Each row is a point on a landscape with many peaks, with its height.
A climber steps from a point to whichever of its 5 nearest points has the largest rise for the distance, and stops where none of them is higher. Distance is the straight distance between rows; heights are no part of it.
z_945: -16,25,-10,-2,3,-1,2,10,40,-25,-36,-1,2,-29,11,16,0,-29,5,-4,25,-30,-11  h=47.1
z_959: 4,-11,4,16,22,-3,-31,15,34,4,2,-2,11,5,16,2,4,-34,20,-10,25,-11,-6  h=44.9
z_69: -13,-22,0,-2,5,6,30,4,12,25,16,14,34,9,-16,-15,-23,9,-2,-3,-21,-18,12  h=44.2
z_992: -9,7,11,-11,33,15,14,-1,-10,4,8,-25,-22,-15,4,-7,15,-7,-8,-8,9,23,-13  h=42.2
z_263: 20,-25,14,-13,-65,6,19,2,-15,11,29,3,-5,7,-11,-6,5,22,-3,-2,-29,29,24  h=38.7
z_614: 20,-1,15,6,-24,19,31,-8,5,19,18,5,1,2,-21,6,-8,7,-4,-15,-27,1,4  h=45.5
z_259: 1,20,13,-28,23,9,5,-12,-11,-12,22,-28,-17,-23,5,9,19,-3,-16,2,-1,22,2  h=47.5
z_882: 1,-26,0,-3,15,24,36,5,7,36,22,16,29,5,-28,-11,-8,24,-16,0,-18,8,17  h=38.3
z_793: -21,14,-1,-8,19,-21,-33,6,2,-6,-24,-3,12,-9,31,2,18,-41,21,-18,38,3,-16  h=36.7
z_777: -4,2,-3,-7,39,-13,-58,-8,-5,-18,-15,12,-3,14,23,6,13,-23,6,-1,22,5,-2  h=46.1
z_230: -3,-15,-26,-21,15,-19,-65,15,16,-24,-12,14,27,-13,-16,14,-6,-20,21,17,8,-29,16  h=52.7
z_726: 13,-21,-11,25,-37,-29,-9,21,31,10,15,14,42,10,-6,-40,-23,16,19,9,-12,-40,-3  h=33.2
z_685: -16,3,18,-11,29,7,2,-5,68,-3,-15,-6,30,-31,19,-15,-14,-19,-1,0,14,-40,5  h=38.1
z_524: 0,15,-22,16,-3,-20,-13,14,36,-14,-5,15,12,21,-7,16,7,-4,9,23,-4,-57,13  h=59.7
z_66: 1,22,2,-5,-2,-2,-26,2,-47,2,1,0,-49,4,10,30,30,20,-14,5,6,36,0  h=31.2
z_398: 18,26,13,-14,24,12,49,-21,-6,1,-6,-23,-28,1,-3,7,7,8,-13,-22,-29,0,-9  h=52.6
z_661: 7,22,-10,9,28,4,27,-20,5,-3,-41,19,-16,-5,27,-6,13,-3,-12,-1,12,-15,-21  h=45.2
z_920: 17,27,-43,5,-21,-21,-13,12,33,-2,9,12,19,-14,-25,-4,-7,-1,15,24,-1,-54,-26  h=56.4
z_795: -5,-7,6,-8,1,28,27,3,28,18,11,3,8,1,-5,-9,-26,14,-23,-18,-14,-17,-5  h=51.9
z_59: -4,24,-21,-16,4,17,46,3,40,16,4,-19,34,-37,9,-9,-29,12,-10,-2,-19,-59,-30  h=57.9
z_475: -17,30,6,-36,21,20,-10,3,30,-31,-16,-19,-3,-43,-15,15,-16,-38,13,-1,-5,0,-16  h=56.3
z_876: 4,-41,-7,-9,-45,-4,15,14,-6,25,18,28,30,10,-17,-13,-37,29,13,-8,-28,-18,20  h=34.0
z_855: 14,-2,-22,36,-54,-25,1,11,5,14,4,13,24,3,-15,-18,-41,4,4,2,-19,-48,-1  h=34.3
z_949: -33,21,15,-28,34,-14,-19,1,3,-17,-21,-18,-5,-35,27,-14,3,-35,24,-8,15,31,-6  h=30.7
z_790: -14,49,-4,6,21,-13,-29,-4,14,-12,-32,-11,2,-24,21,8,28,-31,8,10,17,-21,-20  h=42.3
z_547: -9,7,28,-4,18,-2,0,9,-31,1,43,-1,-33,12,24,-25,17,19,-6,-14,44,46,7  h=30.8
z_274: -9,-12,31,-5,19,18,46,-6,-27,20,30,-22,-20,-11,-14,-16,1,13,-20,-17,0,23,3  h=41.9
z_223: 2,23,10,3,21,16,-2,-30,-8,-2,-17,-15,-33,-8,7,31,17,20,-10,11,0,34,-26  h=27.0
z_462: -1,-18,-28,-13,-12,-7,-30,25,20,-11,32,26,17,-1,-24,15,-11,21,-3,26,-8,-16,6  h=37.3
z_446: -31,-44,-27,-43,10,16,35,20,10,43,21,-1,29,-3,-17,15,-10,26,-12,19,-9,3,14  h=25.2
z_160: 20,24,2,9,-14,3,8,-10,-26,7,-2,2,-41,6,-1,11,22,17,10,0,-16,34,25  h=36.5
z_182: -22,1,29,-4,33,6,7,8,-52,-6,44,-27,-51,-9,35,-24,15,3,3,-8,10,49,-3  h=30.6
z_246: 8,29,-2,-17,-5,10,28,4,21,-7,19,-22,12,-13,-11,12,-15,0,-4,21,-29,-39,-14  h=52.4
z_780: 2,7,-4,-11,-13,2,0,2,17,27,23,2,17,-2,-7,-9,-18,19,-18,-7,-43,-25,1  h=61.1
z_336: -15,9,5,-31,33,0,-35,3,8,-9,-14,-12,-1,-15,-1,3,13,-33,8,11,14,7,5  h=37.7
z_378: 17,18,19,4,22,11,47,-21,17,3,14,-19,-1,-17,-1,-13,-7,-11,5,-11,-37,-5,-17  h=56.1
z_770: 8,-31,13,34,-29,2,4,-9,-67,-6,-18,-3,-56,44,27,-25,18,2,10,0,21,46,-1  h=3.7
z_49: 17,-42,-8,1,-30,3,-40,10,-13,-4,25,38,-10,26,-13,-1,-5,14,9,-2,-9,12,9  h=25.8
z_684: -35,-15,40,-17,11,21,5,8,-25,17,58,-1,-21,-1,-22,-9,8,14,-5,-6,23,35,24  h=31.1
z_185: -4,-34,-9,-2,-10,21,53,8,1,37,27,2,37,2,-16,-28,-19,21,-14,-16,-12,-4,27  h=38.2
z_760: 28,1,-10,26,-31,4,15,-12,-8,-13,0,0,-13,28,-5,3,9,14,-2,-10,-24,4,13  h=46.0
z_825: 8,41,7,16,20,13,-3,-19,-18,9,-39,11,-50,22,7,8,25,1,-37,5,29,20,-32  h=33.5
z_67: 21,-13,-1,18,-10,-7,-21,-6,-6,-4,-2,11,-10,37,-2,4,15,15,3,-12,10,6,13  h=33.9
z_503: 21,20,-3,10,-25,7,-27,-6,-53,-20,-24,37,-54,30,-8,7,19,26,0,21,-10,44,-12  h=26.9
z_385: 19,-18,15,40,19,-19,-25,13,-20,-9,2,0,-7,48,20,-21,10,4,-3,-7,24,5,4  h=20.7
z_695: 4,8,19,-1,26,11,12,-14,-19,-3,19,0,-32,2,19,4,20,6,-11,-11,13,32,-13  h=37.0
z_742: 12,1,-1,-11,4,-8,-44,-12,-38,0,-10,14,-29,26,33,21,13,20,-3,2,24,25,-10  h=30.1
z_714: -18,-25,24,0,-19,35,54,16,-26,24,36,-14,-12,-2,-20,-28,3,19,-11,-20,-7,21,25  h=36.3
z_37: 29,-29,21,29,-48,3,44,-13,-11,22,23,-9,20,-1,-8,7,-11,7,-1,-18,-20,15,18  h=39.7
z_514: -21,-23,-19,-19,4,-9,-30,7,29,-8,-3,6,44,-22,-8,-1,-26,-34,1,16,30,-32,11  h=65.1
z_328: -14,-9,-31,16,24,-35,-78,-4,-7,-45,-54,5,-10,12,18,-14,24,-38,16,17,61,-18,-12  h=57.2
z_179: 7,-56,14,-3,-68,1,2,5,-36,7,31,5,-9,2,-22,-3,-6,22,5,1,-29,33,24  h=33.7
z_890: 25,25,4,0,-34,-1,23,-23,-22,-7,-1,-7,-21,-5,-11,9,27,30,-6,-4,-29,21,1  h=39.4
z_879: 11,-47,7,-23,-12,2,-3,19,0,23,34,11,6,14,-24,-7,-1,29,11,13,11,17,26  h=39.5
z_891: 6,-5,29,26,-17,7,35,-18,-16,11,5,3,-17,7,0,-12,21,11,5,-40,-12,30,-1  h=41.6
z_753: -40,-27,-18,-23,35,23,24,13,46,18,-14,-13,53,-36,-15,-2,-21,-22,1,6,-9,-35,7  h=61.6
z_534: 15,-6,-2,48,4,-7,-7,-16,-7,4,-36,25,-31,45,9,-3,12,-5,-5,10,11,9,-7  h=27.8
z_918: 11,-45,21,14,-37,19,37,5,-8,20,22,-1,15,5,0,-17,-24,9,4,-35,-22,13,19  h=34.2
z_351: 1,15,8,-21,30,4,9,5,27,-18,1,-10,30,-19,-8,10,5,-22,0,14,3,-15,-2  h=44.1
z_510: 7,-75,21,30,-81,5,26,-2,-5,20,23,-6,22,-5,10,-8,-19,5,-6,-11,-19,20,19  h=30.2
z_302: 21,-2,9,41,-33,-26,18,-20,-6,14,-5,5,-9,32,-1,-14,5,3,5,-7,-24,-4,-1  h=62.2
z_20: 6,14,-19,6,-1,13,48,-9,28,7,9,-4,22,-21,-17,-8,-29,-4,0,-12,-43,-48,-18  h=57.0
z_221: -5,10,-21,1,10,-19,-53,7,23,-29,-16,6,27,-4,20,6,10,-26,5,13,34,-25,10  h=58.6
z_977: 12,26,-21,24,4,-24,-8,14,10,-11,-38,20,-12,15,-1,20,23,-8,-7,13,16,-33,-9  h=66.3
z_781: 24,-8,17,24,-45,-11,48,-13,-11,4,-2,3,-16,14,-8,3,5,4,-14,-14,-22,21,11  h=46.4
z_334: 14,-38,37,25,-34,-19,18,1,-13,6,31,-10,-3,20,3,-13,-7,2,3,-15,-8,38,23  h=26.1
z_418: 10,-10,25,-7,14,32,36,-1,-9,12,28,-21,-6,-14,-25,2,19,16,-19,-13,-25,-7,6  h=46.3
z_788: 19,6,-28,22,-17,-16,10,4,34,14,-6,18,17,19,1,-5,-15,13,7,8,-14,-33,4  h=44.3
z_345: -4,6,-38,13,11,-26,-43,14,18,-32,-8,22,-1,-2,-4,15,17,-19,17,36,-5,-47,-4  h=59.3
z_845: -25,11,6,12,41,-13,-28,-9,7,-10,-15,-30,6,-24,60,-8,4,-54,-5,-5,31,14,-21  h=26.8
z_114: 19,21,0,-4,-10,-7,-45,3,-14,-6,-13,24,-15,15,-1,32,5,19,-6,3,-10,12,-8  h=31.4
z_22: 28,-29,-1,31,-28,-12,-11,-13,-36,3,-4,5,-49,15,19,-4,10,15,0,2,-1,25,3  h=16.1
z_961: 38,0,-7,30,-23,-22,1,-7,7,-11,3,17,-10,28,1,-8,-12,10,10,-18,-30,-8,6  h=44.6
z_433: -39,29,6,-30,18,0,-51,12,-9,-26,-60,-25,4,-34,2,14,3,-43,34,-9,15,12,-12  h=34.4
z_27: -14,-1,20,-28,17,-1,-29,25,-38,-3,31,-16,-14,8,6,8,27,16,-3,2,27,68,15  h=22.8
z_566: -42,20,13,-36,21,-7,-55,2,-22,-30,-25,-25,10,-17,9,5,6,-43,22,-2,23,38,-5  h=30.9
z_725: 12,26,-22,0,-20,7,20,4,12,-2,14,1,24,1,-10,7,-2,25,-16,7,-31,-21,5  h=54.4
z_603: 8,-20,1,32,7,-11,-33,-2,-26,-20,-23,9,-30,28,29,-15,16,3,-1,-7,36,27,-9  h=17.9
z_201: 16,-7,10,11,-23,-11,-14,-11,-41,-1,8,-6,-35,38,6,-3,10,31,1,10,16,47,11  h=22.7
z_9: 7,-2,-11,-14,10,-19,-40,8,10,-18,6,3,3,-1,-1,13,4,-1,0,26,12,5,6  h=46.8
z_655: 7,-12,24,7,12,2,3,-11,7,10,23,-5,-7,26,25,-18,18,-4,-11,-14,10,7,-3  h=27.2
z_44: -22,-42,2,-24,16,32,61,24,-17,50,18,-27,18,-12,-20,2,-13,44,-8,-1,-23,-2,14  h=29.0
z_364: -2,-18,-1,-15,26,34,34,23,18,5,27,-14,18,-9,-7,-13,-16,10,-10,6,-18,12,9  h=42.4
z_532: -3,4,-17,21,17,-24,-45,-2,14,-22,-18,16,-10,13,44,-8,11,-22,10,5,37,-2,-15  h=58.0
z_642: -9,-25,5,-40,6,19,10,14,-5,8,39,-4,-6,6,-18,11,-11,14,-19,5,0,16,17  h=42.5
z_295: 4,18,-5,25,-11,-5,16,-14,-6,8,-23,12,-15,15,0,-2,13,-11,-18,-12,-2,-17,-14  h=44.0
z_580: 33,-22,-11,-10,-70,-3,5,-2,-4,7,0,-2,1,9,-23,-2,-24,7,1,9,-36,2,10  h=43.9
z_848: -43,-49,7,-21,1,36,53,22,-42,37,20,-9,14,-13,-34,-24,2,48,-14,-14,-11,18,27  h=31.5
z_612: 2,-1,-8,-7,24,-7,-27,-4,-3,-6,-8,4,-4,19,19,15,12,1,2,6,2,19,-2  h=40.6
z_94: -15,-38,-31,-10,4,-4,-19,24,35,7,-3,30,46,7,-2,-14,-14,-5,4,17,16,-47,10  h=56.8
z_499: 4,-25,27,-16,-27,26,54,-8,-32,13,29,-13,20,-28,-32,-7,-35,9,-9,-26,-48,15,16  h=36.4
z_103: 16,33,-21,-5,-10,-2,-18,9,45,-23,-13,-2,20,-16,-6,29,7,-17,13,20,3,-45,4  h=51.1
z_190: 16,14,-33,34,-24,-39,-9,-2,5,-12,-20,32,-14,24,-12,0,0,20,20,11,-18,-35,-6  h=55.1
z_442: -11,20,0,-7,30,-17,-20,-4,35,-33,-35,-17,1,-18,28,16,-5,-36,0,3,25,-5,-4  h=42.8
z_261: -25,28,7,-4,32,-2,-18,-15,8,-21,-33,-22,-11,-4,49,3,10,-32,2,1,27,15,-8  h=35.1
z_838: 10,-7,-35,12,8,-25,-34,25,38,-28,2,23,16,11,-28,-10,9,3,11,16,-2,-62,-3  h=65.5
z_593: -18,16,25,-6,48,-8,-17,6,-13,11,27,-28,-3,7,38,-4,21,-6,-9,-7,24,28,4  h=30.5
z_877: 19,37,-38,0,-34,-17,2,15,13,-9,-3,13,10,6,-15,18,2,19,-1,18,-36,-38,-4  h=50.6
z_200: -29,24,-2,16,35,-3,-24,-3,-20,5,-38,-20,-12,-15,61,-22,5,-28,24,4,39,26,-17  h=23.0
z_678: -15,-20,6,-41,47,27,34,12,0,15,23,-8,17,-24,-32,12,1,-1,-10,19,-16,6,17  h=35.8
z_909: -28,54,-10,-26,15,8,-23,-10,-5,-42,-66,-18,-25,-42,-16,30,10,-37,27,-4,24,-6,-28  h=32.0
z_966: -9,7,25,3,36,6,1,-17,0,-5,0,-31,-6,-6,21,-16,0,-21,1,-12,8,22,-24  h=32.5
z_181: 28,-22,33,18,-54,12,32,-24,-18,30,20,-5,23,-14,0,-3,-22,-5,-14,-9,-39,13,23  h=36.6
z_6: 19,-27,-11,55,-73,-33,23,-17,-3,10,-3,10,30,14,-11,-27,-38,-9,20,-6,-45,-30,0  h=29.5
z_808: 24,33,-16,18,-23,-2,-3,-8,6,8,4,19,1,5,-14,6,9,7,3,-2,-24,-27,-1  h=50.2
z_805: -11,-8,-15,29,26,-22,-40,-4,11,-23,-33,36,9,14,19,-10,30,-21,15,8,36,-29,-5  h=66.4
z_947: 12,14,-16,42,-36,-21,6,-17,-14,-6,-41,35,-25,29,-3,-26,3,6,18,14,0,-23,-4  h=46.6
z_639: 1,34,7,26,35,-6,-2,-10,-18,-1,-37,8,-26,22,34,-8,14,-6,-14,-7,34,32,-41  h=25.9
z_567: 34,-18,19,31,-76,-13,37,-37,-6,19,-2,-1,20,-6,6,-3,-31,1,-1,-25,-36,-13,-2  h=34.1
z_262: 23,21,-34,22,-3,-23,-24,8,14,-31,-13,26,-4,3,-17,20,18,5,6,28,-15,-49,-14  h=60.9
z_209: -35,18,25,-24,35,-5,-7,-2,-46,-4,16,-39,-21,-14,25,-6,10,0,-4,3,11,59,7  h=23.1
z_469: -4,-19,10,11,-5,-6,-30,3,-42,0,17,10,-39,37,10,1,14,15,14,6,14,55,7  h=22.2
z_878: -10,-64,-23,-26,-36,-1,3,30,-15,22,15,58,14,28,-30,-3,-24,29,9,13,-7,9,25  h=25.7
z_563: 2,-28,-4,3,2,-26,-53,7,-13,1,28,14,6,41,15,-11,-1,1,15,3,18,11,2  h=16.5
z_109: -15,-7,-14,-25,6,17,16,-3,16,11,11,-9,26,-3,-22,12,-21,13,-5,1,-5,-16,10  h=43.7
z_600: 4,1,-20,-8,-3,25,46,7,36,23,11,6,46,-16,-12,-5,-20,7,-2,-6,-26,-43,-18  h=52.3
z_474: -10,-33,-18,-3,24,2,24,8,38,7,8,19,39,2,-9,-25,-32,5,-8,4,10,-46,12  h=51.5
z_309: 7,16,-20,-13,18,3,8,12,48,-17,-2,-15,37,-27,-12,-8,-19,-5,0,9,3,-53,4  h=43.5
z_91: -14,11,-10,25,6,-5,-14,-5,-18,-11,-48,25,-18,7,29,-1,15,-12,-4,11,49,-20,-23  h=58.3
z_25: 0,-6,2,-14,-17,27,28,8,3,16,26,10,16,-4,-34,16,-17,24,-8,-2,-30,10,22  h=41.7
z_173: -42,24,10,-19,37,12,-37,13,9,-31,-56,-20,5,-27,14,15,-12,-54,43,-32,41,5,-18  h=33.3
z_645: 9,11,-31,5,-16,-17,-29,3,40,-18,-13,9,21,-1,1,11,-5,-13,5,31,5,-27,5  h=53.5
z_535: 33,3,7,17,-34,-13,19,-9,11,9,-6,-11,8,11,5,-1,2,9,-7,-15,-20,-15,-4  h=48.1
z_232: 23,25,5,-1,-13,8,6,-29,-8,-1,-10,-6,-14,3,-1,13,17,9,-6,-4,-22,14,8  h=38.4
z_440: -3,25,16,-29,19,-10,-23,-9,-2,0,-7,5,-13,-23,13,1,-3,-6,1,6,21,29,1  h=31.6
z_766: 32,-50,24,35,-87,-16,37,-12,-24,11,20,-6,26,-1,4,9,9,0,3,-5,-22,0,7  h=34.9
z_151: 6,-42,-23,-37,8,-7,-34,17,8,2,20,20,21,10,-25,-1,-3,12,8,32,14,-21,28  h=35.2
z_715: -17,2,35,18,32,6,9,0,-18,13,31,-23,-25,6,24,-18,13,26,-14,-25,19,42,-1  h=61.8
z_772: 0,-16,35,-19,23,33,31,6,-21,10,41,-16,-20,-16,-15,-5,6,17,-19,-6,4,28,17  h=41.0
z_437: -33,11,4,-32,24,1,-28,10,22,-16,-41,-23,17,-24,1,5,-18,-56,28,-7,21,0,12  h=38.9
z_257: -4,11,-23,-13,-22,1,-22,12,9,12,14,12,31,-5,-32,6,-25,25,-13,12,-17,-33,-3  h=49.4
z_765: -6,-32,-19,9,12,-17,-22,31,36,5,15,24,36,24,-3,-21,-7,-12,7,-4,24,-46,6  h=54.1
z_470: 25,19,-39,6,6,-25,-26,1,-8,-33,-52,37,-26,-18,-3,29,19,-5,4,34,29,-33,-19  h=66.0
z_480: 12,11,-10,-9,-44,14,7,-5,-9,-3,20,-8,-16,22,-7,13,11,20,1,-13,-35,20,6  h=41.2
z_95: -25,0,24,-27,45,12,19,10,-3,5,46,-25,-8,-21,-4,-1,9,-7,-11,-6,4,34,-1  h=39.3
z_387: -17,47,8,-27,36,12,-21,-6,11,-34,-31,-28,-9,-36,7,27,14,-27,14,17,-8,17,-2  h=64.6
z_916: 5,4,15,6,12,-4,22,-5,24,1,9,-9,4,8,3,-2,-6,5,-5,0,-8,-27,-6  h=46.2
z_734: 10,30,-40,13,-15,-10,-2,2,32,0,-30,7,10,-7,-6,15,9,10,6,17,-3,-49,-14  h=55.3
z_866: 11,40,-2,-21,13,2,15,-18,5,-5,-3,-10,-10,-26,-4,23,14,-6,-8,18,-16,-2,-19  h=50.9
z_265: 3,12,8,-7,-17,8,52,-24,15,29,27,-13,26,-28,-17,-2,-42,3,-7,-18,-44,-32,-21  h=53.2
z_335: 0,-19,-23,10,1,-15,1,21,30,8,-1,10,57,3,5,-15,-21,-5,-4,8,8,-66,2  h=52.8
z_373: -8,29,16,4,28,3,-17,-14,-17,-8,-9,-24,-14,-19,33,-17,28,-6,-2,-10,34,43,-21  h=21.3
z_384: -33,-3,6,-39,46,25,-16,9,-14,-15,6,-27,9,-27,-4,16,-6,-28,-9,9,24,38,-1  h=26.6
z_281: -17,46,-6,-5,17,-12,-36,-20,-13,-7,-37,3,-19,-12,17,21,17,-18,-16,24,21,31,-30  h=27.6
z_509: 0,30,21,-6,21,0,0,-8,-40,-6,9,-19,-47,-3,9,-5,26,17,-3,15,7,57,2  h=28.3
z_427: 8,-2,25,26,1,1,27,-11,-29,17,14,-16,-27,32,16,-11,7,7,7,-32,-3,29,16  h=31.3
z_978: 21,0,0,-25,13,4,-27,-3,-6,-8,25,16,3,14,-1,9,9,14,-11,-7,10,35,8  h=61.3
z_602: -27,20,-2,-39,16,-4,-20,10,43,2,-19,-2,22,-22,-13,9,-15,-17,3,10,1,-2,8  h=46.7
z_797: 1,43,-13,-6,1,-8,-5,-18,21,-1,-26,-2,-14,-17,4,19,16,8,-10,12,-2,-30,-12  h=52.5
z_599: 11,-3,44,13,8,23,46,-27,12,-6,7,-27,-16,-6,-6,7,2,-8,-8,-24,-25,-2,-15  h=51.0
z_243: -27,-4,9,-24,39,17,18,-9,15,4,17,-22,17,-24,-1,-13,-10,-19,-15,6,10,7,10  h=41.8
z_128: -25,-18,3,-32,19,9,-13,6,26,-6,2,-10,29,-19,-23,5,-12,-16,1,17,17,-7,13  h=53.0
z_915: 15,20,42,25,9,23,48,-13,-25,11,6,-14,-32,13,-1,-6,18,14,-11,-32,-28,35,9  h=50.0
z_482: 1,-10,8,12,20,5,13,6,29,1,15,7,13,12,7,-7,-4,4,-12,-14,-7,-9,-4  h=41.3
z_53: -9,-12,5,-14,-6,2,-6,11,-30,-6,35,-8,-21,18,-2,-1,17,19,5,-1,1,40,19  h=36.9
z_242: -28,-59,26,3,24,35,66,10,-9,42,23,-33,-6,-4,-10,-22,-5,24,-29,-16,0,-3,23  h=31.0
z_46: -12,0,-10,-30,16,22,33,1,21,35,20,0,24,-26,-15,-2,-31,9,-10,21,-22,-34,-8  h=47.4
z_971: -3,12,-29,17,9,-21,-41,9,-3,-33,-37,23,-2,16,6,4,23,-7,-4,20,37,-25,-14  h=75.3
z_607: 12,28,-12,15,-33,0,-10,-2,-17,-10,-24,23,-32,19,2,22,12,21,-7,14,-13,9,-4  h=28.9
z_928: -3,-11,-55,-13,-19,-9,-18,31,22,5,23,8,44,-4,-23,15,-23,2,14,27,-12,-67,-15  h=44.5
z_146: 1,54,-6,-12,11,-6,-19,-26,-33,-6,-26,4,-36,-1,16,20,26,30,-6,9,20,36,-16  h=28.2
z_54: -23,29,4,-10,23,-3,4,5,50,-17,-32,-18,5,-22,21,-9,-1,-57,15,-19,26,-30,-13  h=41.1
z_921: -6,-41,-45,-15,2,-1,-22,13,21,13,11,28,36,12,-27,7,-35,22,-13,23,3,-18,9  h=45.9
z_305: 10,6,29,34,-15,21,61,-13,7,32,16,-12,19,-17,-21,-24,-35,0,-4,-26,-57,-3,-11  h=50.5
z_214: -1,24,-13,-6,10,-9,-3,7,48,-26,-25,-4,13,-18,7,13,-7,-25,13,-6,4,-38,1  h=47.3
z_609: 28,3,-15,30,-43,-12,18,3,19,25,5,7,28,8,-21,-14,-39,7,7,-8,-19,-58,-16  h=38.0
z_344: 28,40,-13,12,4,-3,25,-14,26,-9,-39,-9,5,-4,11,13,8,4,-10,-6,-12,-34,-17  h=49.3
z_880: -41,-7,8,-30,46,7,-15,2,31,-11,-30,-35,13,-30,-5,-11,-19,-67,35,-19,13,-4,8  h=34.8
z_80: 32,-2,0,16,-36,-7,-21,-7,-25,-8,-8,17,-39,24,-27,7,15,3,10,17,-17,5,5  h=26.2
z_325: 19,19,0,23,-6,-3,3,-7,-38,-4,-28,28,-52,16,4,5,24,5,-3,14,13,12,-9  h=29.2
z_332: -4,36,19,21,5,-4,9,-11,-34,12,-20,8,-45,-1,24,6,36,17,-14,-31,5,45,-17  h=37.5
z_473: 15,23,-8,9,14,14,40,1,43,12,4,-18,12,-22,22,-9,-12,-9,-5,-10,-22,-46,-17  h=66.2
z_516: -12,-35,11,-20,-43,22,42,-5,-18,39,30,9,19,-8,-27,-9,-39,27,5,-7,-25,8,18  h=37.9
z_578: 10,-3,-30,-3,13,-25,-58,-2,-11,-29,-14,34,-8,7,-13,13,13,-2,10,30,12,-13,2  h=60.7
z_803: -11,-39,22,1,1,25,65,3,-21,22,36,0,11,7,-17,-16,-16,12,-8,-25,-1,19,13  h=34.7
z_545: -26,13,23,-34,34,14,-29,-7,7,-16,5,-16,-4,-37,17,1,-4,-29,-5,-9,18,20,-8  h=31.9
z_171: -28,-7,-14,-22,10,-36,-81,5,-4,-39,-36,-10,9,-25,-2,24,-8,-24,22,-8,38,13,9  h=26.0
z_390: -2,12,-30,41,6,-13,-19,22,-9,-40,-46,59,-5,-2,1,-3,27,-31,0,47,62,-37,-27  h=66.6
z_247: 5,11,8,9,-57,3,30,2,6,32,12,-10,19,-1,-18,1,-47,25,-14,2,-34,-10,-1  h=49.8
z_350: 5,24,21,29,24,10,37,-25,-34,-2,-11,-19,-26,5,23,-7,22,4,-8,-25,-11,42,-13  h=43.8
z_997: 25,-47,28,52,-64,-14,13,-23,-36,-9,-12,13,-23,20,13,-5,20,-8,11,2,-8,38,13  h=4.6
z_865: 10,-23,20,-16,5,12,-10,9,-7,10,33,6,2,21,-9,-7,-3,14,-8,-10,1,28,21  h=62.6
z_984: 15,-69,25,20,-48,3,-3,12,-12,26,30,16,-4,44,4,-24,-9,7,7,-7,-1,12,27  h=23.3
z_30: 19,-18,-17,4,-49,-9,-3,8,2,-2,9,28,29,22,-12,-6,-33,5,4,5,-27,-19,11  h=37.8
z_70: -32,19,15,-38,36,8,-39,-5,-28,-28,-7,-55,-15,-23,16,-1,6,-39,10,-3,11,35,-20  h=27.7
z_899: -9,13,-25,6,8,-17,-61,1,-31,-20,-3,13,-16,19,35,1,29,3,5,13,35,25,-5  h=22.9
z_713: 6,38,-33,18,3,-7,-16,11,4,-34,-66,18,-18,-19,0,34,17,-29,-4,27,33,-16,-31  h=63.2
z_835: -28,-68,8,-5,-40,20,34,16,-21,43,17,-7,8,0,-23,2,-13,45,-4,-9,-7,14,26  h=33.8
z_756: 2,-60,0,7,-10,-13,-6,2,16,17,17,20,25,44,-10,-22,-30,7,0,-16,-3,-16,13  h=30.3
z_740: -1,16,-9,8,19,-20,-1,2,32,-5,-24,-1,-17,5,13,11,14,-9,5,-2,21,-17,-19  h=56.0
z_833: 24,-19,-8,9,-26,-9,-21,11,7,0,12,22,20,20,-16,5,-21,16,8,-5,-22,-17,3  h=36.8
z_424: -5,7,14,-35,-15,27,27,19,-13,9,41,3,-16,0,-25,4,-7,19,-11,-7,-7,39,25  h=36.2
z_717: 3,14,-4,1,22,-13,-44,-19,6,-9,-18,-6,-5,-9,18,6,29,-11,12,5,25,-8,-19  h=45.1
z_568: 5,26,21,3,4,8,24,-12,-16,8,19,-17,-32,-7,1,-5,16,18,3,-22,-9,16,-5  h=47.0
z_952: -23,41,-18,-20,20,-23,-50,-16,-10,-31,-42,-12,6,-19,13,12,8,-28,0,-3,22,16,-13  h=30.4
z_531: 12,-8,0,-22,18,30,42,-7,21,18,9,-19,25,-12,-14,9,-21,16,-6,8,-22,-17,3  h=47.2
z_177: -10,1,27,-2,18,13,0,-8,-18,3,39,-8,-22,1,3,16,8,3,-17,-18,0,30,9  h=39.8

For each start below, name the point where the climber stops.
z_685 => z_838
z_373 => z_971
z_772 => z_473
z_350 => z_473
z_966 => z_971
z_891 => z_473
